Each row is a point on a landscape with many valleys, with its height.
A ball rolls from a point to whichever of its 2 nearest points has the largest drop for the distance, and stops where none of them is lower. Distance is the straight distance between rows; heights are no part of it.
Det: [138 145 113 129 152 122 170 167  93 143  70  59 118 113 167 155 165 138
 163  88  98 118 160 163 121]  h=817
duzev: [186  90 115 140 123 173 200  80 109  66 115 135 107 126  84 100 122 119
 168 174  70  72 146 133  75]  h=318
gurif: [120 136 112 113 153 118  69 172 125 109 135 153 155 132 133 159  64 104
 115  74  91 120  79 141 107]  h=552
finib: [174 125 102 129 154 138 121 124 121  94 164 202 169 123 121  58  87 110
 107 108 114 119 141 117 169]  h=254
kude: [163 100 157 105 132 174  86 136 138 108 111 147  88 129  94 149 108 149
 104 191 112  98  88  46  84]  h=275
pir: [ 97 181 160 141 207 124 122 103 121  92 120 101 126 139 158 168 171 147
 181 108 107 162 153 183 120]  h=724
Rutoz: [127 171 122 113 179 154 137 169 107 131  83  78 106 133 178 172 137 123
 135  55  93 132 139 128 107]  h=823
Mube: [160  92  99 100 124 182 124 115 145  69 176 149 155 101 169  71  53 132
 160 145 120  92 154 162 121]  h=227
bol: [109 124 147 171 206  77 150 137 119 149 161 100 127 116 111 136 141 102
 139 142 178 180 181 157 169]  h=470
verup: [116 141 156 177 118 135 156 138 156 184 133  94 123 113 156 132  96 129
 136  78 151 118 181 136 107]  h=511
ses: [122 154  98 107 119  94 168  84 138 145 156 151  95 163  99 163 133  64
 140 135 131 131 118  95 175]  h=855
buv: [132 144 110  63 105 177  88 165 104 102 135 145 120 111 146 130  94  95
 147 137  67 111 112 156 141]  h=334
zino: [146  95 112 145 106 179 143 154 118 144 143 142 146 115 127 108  66  86
 139 131 137  85 168 158 106]  h=573
Gusub: [110 167 148 151 209 101 140 166 130  66 128  82 122 143 150 131 143 142
 175 140 126 203 151 167 103]  h=727
gil: [ 96 151 125  84  98 153 104 119 152 159 142 144  86 148 127 135 130 146
 136 139 155 120  76 118  52]  h=257
ziv: [141 140 192  87 118 194  95 154 166 153 131 144  90 105 125 107 106 125
 112 174 164 122 100 104  57]  h=452
kof: [116 144 166 122 132  50  83 112 130 111 150 144 133 112 108 107 145 130
 103 134 113 115  77  74 190]  h=335
Moko: [ 92 103  83 139 143  70 123 183 154 110 122 113 134 133 195 111  93 138
 110 102 154 176 177 173 128]  h=768
medeb: [136 181 197  94  96 143 104 148 162 144 114 169 123 118 121  98 151 121
 116 137 147 140  79 124  77]  h=448
pofu: [ 94 163 118 106 124  70 100 125 150 122 158 169 135 137 160 126 138 102
 146 105 117 164  87 169 135]  h=280
kuz: [110  88 113 137 138  82 116 106  67 113 149 157 158 142  83 119 140 125
  94 148  99 120 129 133 196]  h=288
Rez: [141 156 178 105  83 154 142 131  97 124  69 139 119 139  79 131 168 158
 122 151  62 129 149 138 107]  h=265
vul: [151  95  88 140 149 145 132  83  88  96 190 181 136 124  94  51 118 105
 105 155 133 104 138 123 176]  h=279
rigud: [140 128 129 114 107 152 158  95  98 138 113  79  72 131  53 192 121 121
 160 179  86  68 163 106 116]  h=304
Povi: [165 107 127 123  90 167 185  97 110 128 118 126  97 135  90 140 128 125
 176 190  99  66 152 130  90]  h=309
suver: [150 149 139 125 102 100  94 123 170 113 145 183 116 134 121 129 122 100
 138 138 133 105  56  65  95]  h=632
Guk: [ 97 154 174 116 116 161 100 148 123 142 150  92 149  89 147 106 100 124
 114  99 116 117 122 153 148]  h=440
surim: [197  94  75 151 129 186 127 134 134  96 149 186 177 106 125  63  80 128
 127 121 137 123 177 122 140]  h=213
vuti: [121  74  71 156 166  47 163 179  99 129 117  68 123 140 139 121 148 130
 136 160 161 147 152 140 152]  h=299
tival: [131  69  92 172 109 102 150 125 124 135 127 104 189 105 154  61  95 161
 117  88 155  67 163 158 145]  h=365
daka: [ 96 189 152  96 102  66  86 100 149 113 145 174 121 120 111 136 175 105
 150 137 114 146  76 152 135]  h=285
Loke: [151  78  65 160 135  44 178 150 112 170 108  85 124 131 157 109 163 130
 159 140 145 104 160 144 174]  h=325
zet: [142 145 155  77  77 190 130 119 124 159  97 110  94 115  94 145 156 163
 117 189 155 129 124 103 120]  h=439
Zosaz: [ 99 110 105 179 139  64 159 128 147 164 151  61 123 111 184 118 133 146
 160 106 170 130 190 158 161]  h=867
Fis: [121 152 139 100 144  47 118 164 156  88 136 125 160 128 186  97 108 172
 139  94 104 162 109 149 152]  h=224
pup: [117 127 121  63  90 177 118 122 149 120 147 157  94 140 167  99 106 130
 148 159 136 106  94 150  53]  h=243
Kezaf: [122 154 171 128 147 139 105 132 150 160 142  84 109 105 106 153 101  94
  96 112 152 112  96  60 151]  h=706
Fubu: [ 94 133 106 123 126 145 113 138 107 122 157 136 148 143 136 156  79 145
 149  82  96 117 104 180  84]  h=571
Lusa: [135  98  82  88  91 154  68 122 109  69 114 183 124 144 115 128 130 117
 115 181  80 115  88 118 121]  h=548
fabi: [ 83 173 131 132 173  67  77 129 176 107 141 134 116 132 175 148 162 115
 149 102 156 188  98 164  98]  h=271
dufes: [ 91 143 173 139 157 127  95 157 140 141 158 132 148 103 124 111  74  85
  91  84 132 138 120 156 136]  h=456
mib: [ 96 151 121 161 193 146 120 137 140 141 124 102 117 103 172 140 130  66
 136  82 163 148 216 174 153]  h=792
mavul: [154  75 138 144 129 195 152 137 107 108 135 108 153 105 110  77  72 105
 112 144 140  68 132 124 104]  h=594
zek: [131 189 167 101 121 152  86 115 149 135 139 147  84 113  83 181 132 115
 151 163 101 144 126 111 136]  h=162
Duna: [125 125 112 127  85 132 162  90  88 148 163 139 126 116  92 116 144 101
 180 174 114  91 163 176 177]  h=538
goni: [149 104 139  90 117 202 106 138 120  98 125 173 129 119 105  90 133  83
  94 191 139 130 100 139 107]  h=873
lib: [144 177 179 134 199  85 120 183 165 118 119 133 122 125 158 145 120 105
 135  90 108 190 132 122 126]  h=799
Zivib: [145 111 130 125  95 127 174  96  95 170  98 117 141 113  59 114 178 119
 105 174 180 112 146 130 184]  h=355
felu: [140 107 132 173 104 130 205  79 125 128 140 123 138 163  97 124 115 148
 147 126 124  78 109 104  91]  h=787
soluf: [116 139  86 112 182 103 106 153 117 103  85 133 101 168 152 202 185 123
 134 128 112 201 127 146 108]  h=572
Mefaz: [147 149 165 128 151  78 209 139 123 123 116 136 139 155 121 119 130 100
 135 109  92 145 129 124 148]  h=773
Nime: [173 127 112 122  85 160 105 142 114 108 130 162 141 129 136 157  85 177
 169 140  51 107 166 119 138]  h=301
mor: [204  80 103 192 121 119 171 135 107 143  83 158 155 139  86 125 148 126
 128 142 114 100 157  91 147]  h=316
kibi: [176  66  62 125 108 201 103 131 129  83 143 153 162 109 156  91  74 143
 130 146 131 104 156 128 118]  h=153
favi: [141 114 111 144 149  71 174 211 130 107  96  89 149 135 166 107 101 156
 143 117 133 164 168 174  98]  h=748
viki: [127 114 128 123 106 147 174 151 111 189  69  95 112 150 131 142 161 168
 101 108 163 124 127 107  71]  h=532
Takod: [127  81 125 164 119 120 147 158  95 148  96  86 176 125 134 129 111 197
 123  89 120  87 125 157  87]  h=351
Tid: [ 95 133 102 158 161 162 130 156 110 162 111 113 123 127 143 159 100 122
 143  56 129 115 167 195  52]  h=489
Levu: [122 142 156 147 173 157 132 180 106 157 110 137 142 138 115 159  96 134
 122  70 110 142 138 162  53]  h=475
Dek: [ 82 168 122 113 179  86  79  79 140  98  98  97  95 141 115 199 190 153
 129 124 152 159  83 119 126]  h=262
gobu: [118 119 143 119 139  76 189 153 115 124  97 132 137 158 116 122 178 116
 112 159 148 193 125 165 121]  h=259
munik: [125 106 111 146  86  81 142 111  97 133  77 114 125 150  94 170 186 178
 134 160  85 138 166 139 140]  h=281
bonid: [126 158 158 130 119 153 138 111 140 162 146  87 100 126 111 170 114 144
 134 123 134 112 119  71 136]  h=709
tiku: [116 142 121 118 107 119 100 152 177 127 120 151 122 141 167 108  78 114
 102  75 140 105  84 106  71]  h=641
damuk: [117 119  89 140 159 105  97 173 143 135 109 149 119 161 173 176 152 137
 123 123 147 220 145 149 105]  h=567
nof: [156 143 179 136  88 153 143 109 114 118 124 138 131 121  84 119 128 146
 139 162  71 108 162 109 160]  h=260
bas: [142 111 148  84  77 184 152  77 144 128 127  93  92 122 133 115 138 178
 136 199 152  91 113  90 111]  h=432
Suv: [126 168 189  88  84 163 110 124 139 133 128 130 125 103 113 101 153 140
 119 162 125 130 102 126 144]  h=445
kol: [130 169 120 146 145 169 148  92 142 178 142  94  86 131 108 202 128 117
 167 111 159 125 157 102 121]  h=713
Fum: [125 116  88 141 141  78 195 116  96 168 142 133 124 143 106 132 151  60
 150 127 142 116 159 162 169]  h=856
Lokid: [139  91 162 174 134  89 195 132 149 145 109 131 160 153 127  97 134 142
  96 123 175 159 131 126  97]  h=795
Nus: [124 221 148 114 155 124  76 132 175 141 134 133  86 108 158 164 149  80
 161  80 139 140 110 107 111]  h=798
nuz: [126 135 112 115 117 119 148 116 149  96 130 154 150 170 143 105  83 150
 127  77 109  92  62 118  60]  h=653
bar: [127 136 145 124 146 105  97 149 145 150 151 132 121 117 122 113 104  65
  79 107 152 117 101  67 174]  h=701
susu: [138 159  93  82  88 161  93 162 121 134 116 150 108 132 170 154 129 116
 145 115  81 136 123 126 139]  h=315
vadi: [184  88 131 183 108 155 171 153 117 185  79 122 149 126  99 117 144 129
 121 134 152  86 149 116 105]  h=329
Limud: [139 132 140 124 110  85  77 124 146 131 119 147 125 128 105 154 154 141
  95 150 127 139  98  50 184]  h=330
zozup: [161 122 105 106 111 155 126 136 117 143 143 165 113 140 111 129 118  71
 110 162 128 122 135  78 178]  h=850
Ves: [168  76  89 101 150 167  88  98 170  33 167 144 125  77 159  62  89 139
 130 148 124 115  91 110 107]  h=358
durin: [137 196 133  84 120 143  84 150 168 159 117 130  63 106 131 163 132  77
 133 118 162 122  87  72  89]  h=800
Meken: [118 132 151 178 159 121 145 110  95 140 151 111 128 125  63 193 113 107
 155 119  86 109 152 133 147]  h=720
kezok: [102 175 171 153 175 187 109 101 112 149 144  92 131 100 101 177 145 123
 161 117 142 137 166 167 138]  h=175
rori: [154  79 121  76 152 157 109  99 157  45 145 141 106 105 160  92  93 118
 135 160 113  81  67 112  73]  h=328
Senas: [162 104  93 155 105  95 174 132 151 144 128 155 160 148 178  89 104 136
 131  92 149 131 178 120 150]  h=379
Foset: [122 100 103 128  92 144 177 135  95 153  95 138 151 149 120 106 155  94
 107 129 155 119 122 170  98]  h=865
foru: [ 79 149 132 145 176 153 133 146 126 157  88  83 106 129 163 140 151 150
 122  70 162 141 171 177  53]  h=502
zire: [147 138 157 134 154  99 129 189 142 137 112 149 151 129 157 123 120 126
 113 109 121 192 156 139 142]  h=803
kep: [107 113 109 132 121 106  90 140  89 118  85 129 128 150 111 196 166 176
 116 134  74 165 139 138 130]  h=289
Feno: [132 144 144 141 182  80 170 198 113 101 120  68 123 122 144 109 142 131
 157 149 131 186 169 151 146]  h=733
gize: [149  93  71 147 101 161 147 124 135 109 133 120 171  91 149  37  70 129
 117  92 151  59 179 151 136]  h=406
nufog: [102 130 151 156 174  77 150 152 115 146 163 133 150 113 139 106 126 107
 142 120 144 176 183 202 158]  h=462
sove: [104 174 117 105 154 133  89 103 138 148  95 118  90 136  90 201 170 131
 114 121 174 163  88 112 116]  h=256
Tasa: [109 163 166 134 140  87 126 111 134 131 146  90 126 116 147 149 147 159
 146 107  92 150 132 112 186]  h=173
Bedan: [161 108 152 109 136 143 113  82 135  57 162 162 111 116  97  94  98 113
 141 192  73  95 131  95 153]  h=270
pugi: [118 157 153 150 154 130  99 121 131 143 121  99 122 116 141 186 165 179
 146 119 120 171 158 120 158]  h=164
ralom: [126 103  95 123 140  80 164 170  96 133 110  80 149 120 169 110 116 119
 126  83 117 113 154 155 162]  h=749
sak: [128 131 126 144 133 154 130 169  98 159 144 145 156 109 124 131  97  78
 144 102 112 128 172 193 139]  h=554
fova: [128 109 124 110 110 161 147 121 100 120 104 163 150 143  77  96 161  79
  78 162 149 131  92 136 125]  h=870
Beg: [110 126 131 119 146 104 159 137 100 141  76 113 113 159  81 187 180 133
  98 142 140 170 113 139 104]  h=269
ledad: [166  82 129 136 135 193 106 127 127  77 127 142 151 121 108  90  88 146
  94 147 121 107  90  92  91]  h=614
kigi: [131 116 145 167  82 146 155 104 145 166 166 111 144 112 146  92  99 141
 143 126 158  98 162 117 148]  h=523
seret: [112 141  80  80 115 177  85 112 115 150 127 108  84 115  95 194 133  86
 121 164 168 135 118 117 166]  h=305
Mema: [100  74  94 164 136 106 107 150  81 135 109 109 154 146 118 190 146 175
 111 130 121 150 123 151 114]  h=303
Fusir: [ 87 171 160 148 201 144 124 106 117 122 130  75 120 134 143 174 139 164
 164  68 104 123 131 146  94]  h=721
dok: [ 74 172 162 148 165 160  74 110 177 166 129 101  99 115 130 157 132 129
 102  89 202 151 131 129  88]  h=463
Fupub: [ 96 141 107 146 117  96 126  94 106 126 182 129 135 132 129 162 121 144
 181 112  74 125 149 165 174]  h=858
Koso: [126 122 101  91 117 175 140 118  95 140 120 101  81 135  72 197 119  89
 132 170 119 102 127 106 123]  h=292
Rilig: [104 113 130  80 108 197 110 131 113 146 157 118  92 117 138 150 109 123
 151 179 138 115 134 168  86]  h=225
Bes: [ 93 137 109 123  84 162 152 111 133 194 115  73  98 132 145 139 148 160
 126 108 184 115 141 134  88]  h=522
pef: [181 148 128 113  87 133 151 133 153 119  95 159 137 149 165 104 139 152
 127 105  96 133 116  75 137]  h=842
pafo: [140 112 137 136  97 162 121 125 171 141 112 148 133 130 130  77 128 104
  60 131 188 131 106  79 120]  h=477
sanik: [123 138 109 110  94 143  96 141  86 121 109 129 122 133 127 172 141 151
 139 127  55 126 145 137 156]  h=300
nodeg: [ 72 144 117 139 144 146 147 102 117 166  98  38 108 117 148 151 176 162
 140  88 184 119 151 176  83]  h=512
gubi: [ 92 108 146 130 117  95 131 113 121 126 128 103 150 144 123 130 144 152
  94 122 135 134  78 122 137]  h=684
modol: [141 127  90 113 124 121 173 114  89 157 138 153 106 146  77 148 137  50
 129 151 129 114 155 115 188]  h=853
nefak: [119  88 111 129  67 133 114  97  90 124 112 120 154 127 108 117 175 180
 105 169 121 117 128 116 178]  h=306
revas: [ 66 133  80 139 148  94 100 144 174 122 124 110  98 139 203 150 110 100
 105  69 155 160 149 155 118]  h=781
vin: [134 106 148 110 102 187 100 138 172 123 131 133 111 112 150  81  82 107
  88 152 169 101 112  97  86]  h=464
nugi: [154 102  78 130 111 163 117 117 138 102 139 131 155  97 168  21  95 138
  83  92 153  92 160 102 170]  h=443
Rik: [127 126 118 189 136 115 172 148 146 186 111 102 121 125 153 146 123 125
 161  82 151 115 181 187  74]  h=503
sok: [115 123 119 103  86 104 145 105  92 132  56 124 116 159  59 173 195 152
  96 164 117 153 131 145 124]  h=274
Feguf: [167  46  74 147 146 171 139  80 105  70 177 147 131  99 111  78 108 121
 142 184 121  93 153 128 143]  h=302
vibu: [118 148 151  96 122  62 165 104 140 132 116 162 127 151  99 112 188 106
 105 162 159 184 106 139 163]  h=253
kebe: [110 118 137 167 130  77 193 100 149 150 150 136 139 175 118 147 122 134
 134 109 143 140 110 121 101]  h=791
gasim: [152 129 166 127 121 130 140  99 103 103 126 156 143 123  75  79 151 124
  93 153  96 117 129  92 184]  h=266
kedip: [ 60 144 107 122 133 158  82 100 117 136 170 111 108 137 127 172 127 149
 152 114 120 121  91 160  87]  h=583
Nulon: [162 111  82 154 129 123 152  58 124  81 166 188 130 146  97  71 140 122
 120 144 112 125 123  86 168]  h=293
Tudo: [145  84 109 154  80  89 151 127  92 141  77 115 159 121 120 111 197 184
 140 162 109 115 157 158 165]  h=290
Dufo: [116 145 163 120 114 128 111 105 146 109 165 161 123 137  96 131 105 117
 139 154 107 111  70 119 105]  h=629
ruz: [141 108 117 128 109 158 144 153 105 121 111 100 169 127 145 113  74 172
 117  80 107  67 122 124  90]  h=383
rugu: [146 122 127 134 159  50 179 151 108 134 159 153 158 129 157  60 118 127
 144 117 139 142 191 190 176]  h=444
terus: [104 166 182 138 116 124 120 120 189 181 134 136 117 126 127 132 139 131
 103 115 196 172 121 129 106]  h=458
nop: [111 189 173 129 176 194  84 119 132 139 162 122 100 107 102 183 112 100
 160 123 116 131 132 138 111]  h=167
koven: [ 97 155  94  96 113 162  51 126 139 161 146 122 105 105 140 161 146  97
 119 137 164 156 125 128 173]  h=314
nimi: [121 159 194 124 107 124  98 162 179 155 109 140 141 108 160  92 135 136
  80 107 161 162 115 120 117]  h=453
tifo: [110  60  81 162 121  75 142 121  87 127 145 129 193 132 138  87 126 159
 122 120 145 103 135 179 158]  h=326
Tusuv: [102 104 127 137  87 181 104 127  95 153 155 111 138 112 118 145 118 168
 152 160 133 104 137 173 108]  h=206
vor: [147 133 114  96 120  91 147 166 137 110  80 115 143 149 185 120 131 154
 107  86  98 135  94  99 130]  h=836
Lisub: [118 152 151 128 165  50 142 148 164 117 153  84 121 122 192 104 110 145
 140  94 127 164 134 107 173]  h=191
Zutob: [ 95 141 149 155 119 167 115 108 118 177 162  87 134  95 108 155 129 131
 144 134 167 127 159 161 150]  h=186
levo: [133 109 107 128 106 125 110 127 140 132 143 150 148 125 162  57 119 123
  80 110 159 127 131 100 175]  h=471
mis: [164 120 135 143  85 158 195  86 106 135  97 140 144 122  65  76 187 117
 132 177 145 104 143 140 138]  h=348
legu: [ 82 170 179 128 153 180  98 139 147 171 127  74  96 108 130 137 117 151
 103  78 155 116 117 110  71]  h=469
Gurog: [161  83  55 163  92  99 180 113 122 165 120 121 140 144 157 103 140 118
 144 116 150  87 159 105 161]  h=352
Mubid: [188  87  77 181 115 142 156  91 114 104 119 184 145 148  87 101 148 133
 121 148 113 125 155  80 155]  h=307
bepi: [ 84 130 133 121 148  98  60 145 131 132 117  89 128 113 138 157 147 130
  84 101 146 142  68 109 133]  h=690
finos: [107  91 106 134 152  50 187 169  92  93 106  92 134 161 112 112 152 128
 121 177 140 175 117 152 125]  h=273
fup: [115  82  97 119  85 189 112 133 116 164 122 118 112 148 125 147 120 157
 102 159 169 105 110  97  79]  h=339
romig: [103  70  98 166 116 117 127 148 109 159 115 105 156 144 140 148 118 161
 101 102 156 124 126 156  90]  h=324
mumel: [123 173 202 131 158 144 114 163 135 140 139 152 144 117 110 137  97 112
 120  92 100 150 106 155  94]  h=465
Sivur: [ 95 174 153 124 183  63 106 116 156  97 112 126  99 151 124 174 185 152
 145 138 137 192  89 140  98]  h=267
rem: [150 153 169 128 100 116  73 122 171 101 152 162 160  91 151  55 118 149
 124 117 136 111  82  93 140]  h=272
rilu: [164 126 161  89 112 210 156 153 102 116 119 160 128 118 111 104 111  88
 140 176 103 115 142 165  98]  h=876
bibod: [115 103 104 117  97 164  96 137 137 108 118 169 166 117 150  42 110 108
  59 115 162 130 122 156 130]  h=496
gane: [190 124 137  78 107 187 125 138 148 126 121 169  85 125 132 142 118  88
 137 202 115 129 143  80 134]  h=847
Pazi: [ 69  95  97 135  96 152  78 121 110 142 184 121 150 118 140 131  96 127
 119 128 142 122 124 171 148]  h=239
Didi: [128 145 114 145 169 125 141 144 106 163 123  90 122 102 145 158 152  86
 151 101 134 143 187 148 179]  h=796
sibu: [147 130 173 137 151  47 124 126 145  77 113 150 159 138 117 100 130 152
 101 113  88 129  74  77 152]  h=342
mog: [117 142 129 119  95 129  59 128 150 151 144 134 122 114 139 156 147 151
 123 145 138 145 105  91 171]  h=323
bibu: [132 180 141 135 205 136  98  85 153 136  95 130  97 139  86 220 159 118
 131 121 183 177 130 100 137]  h=250
Megov: [132 130 121 123 119 148 131 137  84 135 170 176 143 119 100 127 108  80
 163 149  88 120 165 178 171]  h=543
mezib: [138 111  98 131 128 113 173 106 137  83 125 152 181 162 136  78 107 132
 109  79 122 118  87 134 104]  h=666
depe: [150 120  99 128 139  48 188 152 160 107 137 148 171 151 180  82  88 150
 152  89 133 147 171 158 141]  h=410
Vem: [126 171 133 118 104  80 100 140 184 142 125 171 110 140 168 133 135 116
 132  87 147 140  73  99  70]  h=635
gima: [133 164 164 150 168  77 146 106 162 142 125 131 103 151  89 198 153 128
 136 133 142 193 136  95 147]  h=246
gukep: [110 122 120 104 151  76  88 172 123  97 115 154 160 134 133 122 108  84
  86  88 117 132  56 139 114]  h=537
Bebid: [134 115 116 123 114 106 175 140  83 143 101  72 141 121 138 123 147 123
 124 108 103  88 133 116 178]  h=763
tobef: [140 111 148 146 117 152 110 131 132 119 144 164 152 143 113 123  93 151
 110 130 117 122  92 106 102]  h=625
Zipi: [145 106 129 119  93 178 132  68 158  95 149 100 115 112 135  69 139 161
 118 176 153  99  91  65 137]  h=419
Dela: [152 125 163  96 136 149 106 103 141  35 137 130 127  97 116  79  97 143
 133 148  80  69  55  97  91]  h=310
Lesu: [135 101 135 121 139  86 104 141  84  99 108 145 158 129 113 100 152 158
  77 142  85 138 128 102 203]  h=276
kir: [115 143 129 106 148 106 128 188 148 129  80  88 119 132 194 129 109 143
  96  59 121 147 122 125  90]  h=829
Lokuz: [156 153 184 128 110 141 135 171 130 146 104 163 161 127 142 123 132 177
 132 109 100 169 148 156 111]  h=807
nusud: [100  73 111 161 138  58 141 110  80 140 154 124 163 133 105 116 161 153
 122 156 144 133 142 161 183]  h=298
zezaz: [119 160 109 133 111 116 139  87 138 141 172 152 101 154 108 189 122 106
 176 138  99 133 143 114 160]  h=857
pura: [ 86 152 105 151 145 147  88 146 161 148 138 128 109 108 183 149  95  80
 119  67 144 149 188 158 143]  h=788
Momev: [122  85  81 118  60 170 125 101 108 146 110 134 134 146 105 140 162 151
 107 182 165 120 115 113 131]  h=320
libe: [120 130 126 119  95 103 156  79 138  89 126 135 145 152 130  77 158 138
 110 121 122 110  57 100 135]  h=678
Tavim: [150  83 106 121 112 164 102  88 165  88 181 134 122 107 166  65  88 130
 127 162 148  99 114  83 145]  h=395
reb: [128 136 137 126  98 137 157  94 123 163 177 132 131 121 115  96 125 108
 141 156 154 112 156 124 188]  h=531
porog: [141 121 179  94  97 151  97  86 124  78 132 133 105 119  73 119 122 133
 129 209  62 103 150 116 139]  h=264
kes: [122 116  82  92  99 125  77 148 110 120 101 165 120 156 114 167 148 103
  94 140 104 129  67  94 124]  h=555
Naz: [159 137 145 141 125 127 209 128 118 144 134 138 139 138 115  99 107  75
 140 107 114 100 143 117 142]  h=777
muz: [186 152 135 102  88 164 118 128 160 112 114 198 101 145 131 120 133 126
 143 165  97 134 117  77 112]  h=845
poful: [185  67 135  96 145 160 105  88 163  65 147 178  99 114 152 137 104 142
 153 207  82 114 138  97 123]  h=278
mozir: [154 148 163 110 110 147  91 134 161  83 124 139 151 105 148  69  93 166
 120 107 120  88  59  96  83]  h=291
fon: [129 133 148 123 158  56 211 134 106 135 117  69 119 131 123 120 156 114
 128 124 128 130 145 100 186]  h=770
vigar: [ 85 144 148 144 178 124 111 137 157 131 109  81 113 133 157 148 172 161
 123 130 197 202 149 157  97]  h=478
bir: [108 143 147 145 206 111 135 133 129 123 108  80 121 127 113 163 172 118
 126 150 193 198 157 152 139]  h=474
Pizu: [132 163 159 105 124  56  75 152 156 108 144 151 161  96 174  83 118 149
 131  89 111 133  94 116 170]  h=252
Mano: [132 124 138  95 115 142  83 129 150 120 128 165  86 143 117 126 116 179
 134 159 126  93  61  61  38]  h=268
tige: [127 182 162 114 103  88 134  79 170 150 129 171 109 140  75 159 164 127
 132 160 158 181 119 119 158]  h=249
fugub: [163 100 120 112  97 164 116 112 127  96 151 172 105 137 134 156  89 148
 178 195  64 106 169 131 122]  h=287
fevi: [100 112 120 166 188  75 138 128  72 111 127  94 137 127  90 177 153 119
 150 128  88 138 157 172 160]  h=723
tesil: [109 115 114  98 111 129  63 162 131 103 120 173 165 120 139  77 112  88
  70 106 137 126  73 154 115]  h=521
ruvas: [118 148 146 160 155  96 149 119 162 150 168 146 123 155 121 162  94  87
 133  90 133 149 110 109 115]  h=794
ninez: [107 123  81 121  98 120 178 120  95 169 113  99 125 137 118 146 167  80
 144 127 152 113 137 181 133]  h=860
nak: [124 123 167 148  74 159 123  99 147 149 157 113 144 123 142 115 124 210
 140 142 138 113 121 104 125]  h=533
fasi: [187  81  91 159 110 179 171  92 114  96 138 127 139  95 111  66 123 134
 172 166 115  64 153 136 129]  h=322
zan: [107 120 126 139 196  67  94 154 133 127 139  97 119 130 140 156 120  96
  93  99 138 154  99  79 170]  h=696
roge: [134 149 153 119 119 125 160 172 108 144  82  99 138 121 172 129 163 179
 146 105 102 160 156 172 113]  h=811
mam: [121 188 158 130 141 137  77 106 134 134 103 138  95 132  99 201 174 165
 143 135  90 171 156 122 137]  h=158
Fufu: [123 101  98  96 115 133  54 135 114  77 149 181 149 121 117  97 109  90
 102 151 114 106  61 125 136]  h=539
gomas: [131 127  96 115 128 122  84 172 133 148 103 180 127 158 140 176 143 107
 102 119 129 177 103 122 113]  h=561
funol: [124 181 140 146 190 102 130 130 170 132 144 131 102 143 165 174 119  86
 154  72 121 169 137 119 124]  h=797
tava: [118 148 134 110 104 169 130 149 113 144 129  75 122 112 163 132  93 147
 143  86  97  89 128 132 112]  h=417
mus: [177 109 155 165  92 187 181 113 120 146 103 132 148 118  97  86 155 152
 129 159 145 102 142 116 101]  h=341
Supav: [116 109  93 131 186  51 145 163  81 101 146 104 146 127 147 131 111 128
 147 105  94 142 156 165 179]  h=732
tus: [ 88 123 106 161 120  92 135  98 127 153 179  83 140 118 169 136 119 153
 166  91 135 121 156 153 170]  h=863
pivos: [130 157 144 176 180 133 156 113 113 146 129  88 112 133 113 202 130 133
 177  85  93 113 160 115 119]  h=717
dos: [136 117 149 139 122 147 187  80 134 114 158 120 132 143  95  91 105 100
 125 141 135  82  99  94 123]  h=783
nekur: [125 112 145  77 143 178 112 136 112 135 122 118  67 135  89 176 105 132
 129 178 108  93 104  91  71]  h=282

Where does a ball stop that starts at each point below?
felu -> pivos
bir -> gima
foru -> kep
mib -> pivos
bonid -> kigi
Fubu -> nof
gomas -> nof
verup -> kep
Vem -> kigi
pafo -> mam
Momev -> gima
dok -> mam
